Points, in no order, along strands that fork, close into loops and pass close to each other.
Two points are linked if the straight distance between their rows is under 32.4. Some points are linked to none.
(60): [ -5  15   8  20  -9  -8   3   5  -6  17  11  -4 -18  -4   3   0   5  23
   3   0]
(568): [ 17   9  -9 -22   2  25   7 -14  10 -14 -21  -5  -9  -6  -4 -10  -9  -1
  -8  12]
(214): [  4 -13  -5  -2   2   8   0 -11   5 -19  -1  10  17   2 -23  -7   1  -9
 -16  -1]
(446): [ -7  -3  -9  -3  -8 -15   5  10  -9   7   9  -6   3  -6  11  -5   1   1
  -9  14]
(516): [ -6 -12   0   4   1 -33   8   6  -3  -3  23  11  22   0  -3   4   1   3
   1   9]
(100): [ 11  11  -6 -11   7  18   6 -12   9  14 -18   0 -12  -3  13   3  -9  19
   7  -6]
(208): [  0  15  11 -11  12  23 -17   1  -3   2 -10 -28 -22   1   7  -2   5  -1
  10   2]
(661): [  0  -5  -2   4   1 -13   5   4   5  11  -1  12   4  -1   3  -1  -2  13
  -1  -8]
(462): [ -2 -10  -6   1  -4  -3   9  -1  -6 -12   5  21   5  -1 -14   3   0  11
  -3   2]
(236): [  4  22  -2  -1   6 -14   2  -9   8  14  10 -11 -15  10  17  -6  -4  31
  14  13]
(911): [ 17  -5  -4 -10  -6  -5  15 -14  -8 -17  -2  14   7 -13 -14  -9 -14 -12
 -14  14]
(523): [ -4  16   3  15  -7 -13 -12  14  10  13  14 -21 -13   7  -2  -9   6   7
  -5  -2]
(824): [ -7  10  -1   0  -8  -8   6  -1 -16  12  12 -10 -16 -11  18   1   4  18
   3  19]
(248): [ -9   6  -1   6  -8 -21 -10  15   7   7  16 -23  -1   8   5 -12   4  -7
 -12   2]
(674): [  0 -13  11   8   9   9   1 -20  -6  -7  10   5  29   0  -6  15   5 -25
  -7  -7]
(228): [ 10   1  -8  -5  -3  -7  25  -1  -4   4  -5  14  -7 -11   7   1  -7  21
  11  16]
(575): [-11  17   5   6 -12  21   4 -16 -22   2   0   0 -28  -5   9   5   7  24
   7  11]
(840): [ -5   4  -2   2   2 -19 -10  10  12   9   4 -23   9  19  15   0  -5 -28
  -6  -7]
(856): [-10   6   5  19 -13 -12   3  10 -13  11   8   8 -15  -3  -2   3   7  21
   0  -2]
(142): [  1   8 -11  -6   3   0   1   0   6  11   1 -11 -12   6   7  -8  -3  14
  -1   5]
(426): [  6  -8  -3  -4  -3 -22  20   8 -10  -7   7  21   7 -23   6  12 -12   1
  16  10]
(476): [ 11  -6  -7  -3  -7 -12  17   2 -12 -16   8  25  10 -23  -4   9 -12  -3
   8  10]
(834): [ -5  -9   7  12  -2 -23   8   7  -6   0  17  23  10  -2  -6  13   4  19
  13  -9]
(325): [ -8  -6  10  13   2  -4 -19   7   8   4   6  -6   2  14 -16  -6  11  -6
  -5 -20]
(645): [ -2 -11   4   5  -4  -6   6  -5 -16  -6  14  22  19 -17  -2  20  -4  -4
   5  -7]
(757): [ -8 -12   0   3   6  -3 -10  -3   4  -1   8  -4  15   7   0  -4   3 -19
 -11  -5]
(430): [  1  -7 -14   2  -6 -10  11   2  -1 -10   5  20   2   0 -15  -5   1  17
  -3  11]
(503): [ -1   3   4  -6   7   8 -23  22   5   2  -7 -29 -12  17  -9  -8   7 -18
   9   2]
(562): [ 10  11  -7 -13   6  25  10 -19   8   3 -20   1 -13  -4   9   0  -8  17
   4   1]
(173): [ -1   9 -16 -11   3   3  -7  -2   6   5   5 -20 -15  14   2 -11   0  12
   2  14]
(159): [ -4   2   7  -8  -5  22   2  -1  -5  -1 -22  -6  -5 -13  16   2   4  -8
  -4  -4]
(55): [ -7  16   4  18  -9  -8  -4   8   3  15  12 -18 -17  -2   2  -7   7  12
  -4   0]
(513): [ 11  10 -13 -14  12   8   4  -6  16  16 -18 -10  -6   4  13  -1 -16   2
   6  -8]
(648): [ -8  -4  11  10   8  -6 -24   9   8   3   9 -15   4  16 -11  -6  13 -18
  -4 -19]
(242): [ -2   2  19   9   4  12 -22  15   1   3 -11 -15  -8   4  -2  -6  14 -13
   2 -17]
(413): [  3  -9  12   0  14  15  -7  -9   4  -8 -15   4  18  -1   7   5   2 -34
  -7  -9]
(64): [ -6 -13  12  10   4  13  -5 -14  -6  -4   8   6  24   1  -8  13  11 -13
  -5 -14]
(263): [  4  10 -12 -20   9   6 -17   0  16   1   3 -26 -22  22  -5  -4  -4   5
  10  14]
(57): [ -7  13   0   3  -5   2   8 -11 -18   7   8   0 -25  -5  11   1   3  27
  11  16]
(94): [  1  -4  -3  -1  -4 -21  19   7  -8   5   4  11   6 -22  17  10 -10   4
  13  10]
(129): [  2  -4   5  -5  -7  19   5  -6   1   0 -16   8   0 -12   8   3   0  -4
  -5 -10]
(902): [-1  3 -4  2 -5  3  2  1  3 14 -4  1 -6  1  8 -4  1 11 -2 -6]
(662): [  0  18  -4 -14   6  -1 -22  -3  15   6   9 -34 -26  21  -4   0  -9   4
  15  13]
(51): [ -7  -8  -7   1   3 -16   4  -2  -3   3   3  -5  16  -1  22   1  -5 -29
 -16   9]
(883): [ -2   1  -4  -4   8  -8 -14  13  11   8  -5 -21   2  18  10  -3  -6 -31
   1  -5]
(655): [ -1 -11  12   1  -1  19  -3 -13   1 -13  -8  15  19  -6  -9  11   6  -8
  -5 -17]
(880): [ -1  -2  12  -2   8  15 -16  12   3   4 -15 -12  -1   6   5  -4  10 -19
   3 -16]
(343): [ -8   0   1   7 -16   8   4  -1 -18 -18   6  30   4 -10  -9  21   1  10
   8 -15]
(867): [  1   9   4  -4   4   1 -22  20   4   9  -3 -37 -14  12  -3  -3   0 -17
  10   3]
(478): [ 16  -3  -7  -9   2   2  13 -10   4 -13 -14   4   7  -8 -10 -11 -15 -17
 -14   6]
(909): [  2  -9  -1 -11   8  15 -18  13   7 -17 -14  -7   3  18 -16 -13   8 -19
  -1   3]
(799): [  8 -13   0   2   6   3   6 -18   2 -15   9  16  26   1 -27   2  -3  -3
 -11  -4]
(312): [ -4  11  18  18   2  13 -19  14   6   9  -6 -12 -19   0 -10  -4  12   1
   2 -19]
(491): [  3  -6   0 -11   6  14 -23  20   6  -9 -12 -18  -3  19 -12  -9   8 -21
   5   0]
(161): [ -6  -6   2   4 -12   4   0  -2 -21 -12  10  22  14 -15  -2  19  -1   1
   3 -11]
(886): [  3 -10   3   7   3 -22  11   1   4   5   7  25  13  -3  -3   8  -4  17
   8  -8]
(125): [ -8 -12   1   7   2 -25   6   0  -6   2  25   8  27  -4   5  11  -1  -5
   0   5]
(722): [ -9   6  15  -3 -14  28  -4   0 -13  -2 -15 -10 -13 -14  10   4  15   1
  -1  -2]
(22): [  8   3 -12  -8  12   7  -1   0  18  12 -18  -7   0   9   6  -2 -14  -8
   6 -12]
(251): [  0  -6  -3   3  11  -9   5 -14  -1  -1   1   3  19  -3  15   8 -10 -32
 -14   3]
(316): [ -9   2  -5  -4 -11 -13   5   9 -15   9  10  -7  -6 -11  17  -1   2   8
  -2  16]
(673): [  2 -13  -2   5   4  -3   6 -10   2  -9  11  23  22   2 -23   6  -1  10
  -4  -9]
(167): [ -4  13  10  17  -1  12 -15  10   4   2  -3 -15 -26   6 -16  -9  16   9
   0 -13]
(468): [  7  -7  12   4  13  14   4 -22   0 -11  -5   6  23  -3   1  11   0 -34
 -10  -5]
(802): [ -7  -2   3  11   0  -1 -16   4   9   1   3   8  -1  19 -21  -6  11   8
  -6 -23]
(435): [ -1  -8   5  -4   8  11  -7   1   4  -2 -18  -4   8   0  10  -4   2 -26
  -3 -11]
(589): [ -1 -11   1   3   0 -16   7  -4 -13  -1  16  15  25 -14   5  16  -9 -11
   6  -2]
(897): [  9   7  -8  -4   6  -3  22 -10   4   9  -7   9 -10   1  11  -1  -7  32
  14  14]
(174): [  1 -12  -2  -5   8  15 -10   0  11 -18  -9   4  10  12 -16 -11   6 -14
 -10  -6]
(364): [ -3 -10  -3   1  -3 -32  12  12   1  -6  16  11  12   3  -1  -3   0  11
   1  16]
(156): [ 13  -1  -4  -9  12  17  -8   2  19   2 -23  -2   1  12  -6  -3  -7 -13
   8 -15]
(548): [  8   9  -7 -21   6  30   1 -19   5  -9 -17  -7 -16  -1   6  -5  -4  14
   0  13]
(557): [ -9  -1   4  15 -13 -17   5   8 -12   4  11  17  -5   3  -6   7   7  21
   4  -3]
(768): [ -2  -6   9  -4 -11  22   3  -6  -2 -11 -15  17   5 -10  -6   8   5  -4
  -8 -11]
(624): [ -4  -5 -11  -3  -1 -13   9   5  -3   7   0  -2  10  -5  12  -5  -7 -10
 -10   9]
(681): [ 11  -5  -4  -6 -11  -8  16  -3 -11 -19   2  21   8 -20 -11   4 -14  -6
  -4  12]
(239): [  5  17  -4   1   5  -8  10 -12   3  13   5  -1 -15  11  12  -6  -2  36
  15  14]
(172): [ -7   3   0  13  -3  10 -11   7   5   1  -4   1 -20  17 -18 -10  14  10
  -4 -14]
(353): [ -6   4  -1   7  -4 -24 -10  15  10  12  10 -19   8  14  12  -8  -1  -9
  -9  -5]
(315): [ 19   1  -7 -16  -3  14  10 -10   7 -15 -18  -1  -2  -9 -14 -15 -14 -14
 -14   5]
(685): [  2   1  -4  -4  -5 -10  24   3  -9   5   1  10  -7 -17  18   9  -5  18
  15  17]
(823): [  2  -9 -13  -3  -2 -23  15   9   5  -7   7  13   8   5  -7 -10  -3  14
  -4  19]
(753): [-12  10  10   4 -16  24  -3  -7 -20  -1  -4  -4 -25 -10   8   7  12  15
   1   2]

A fork is a point with three links, a tip a point with one. Leave the first point through the second and follow the links. Name the first fork or tip that comes.
(462), (430) | (343)
(55), (523) | (883)
(557), (834) | (662)
(681), (476) | (236)
(548), (562) | (156)
(167), (172) | (648)

A tip is a point with one link. Name the tips that can be reached along the links from each point below, in the order of the rows.
(840) | (662), (883)
(174) | (343), (867)
(478) | (236), (156)
(325) | (648), (251)

Name the points in between on the shortest way along the links from the first point to the second, in order.
(476), (228) | (426), (94), (685)
(167), (468) | (312), (242), (880), (435), (413)
(673), (364) | (462), (430), (823)
(523), (557) | (55), (60), (856)
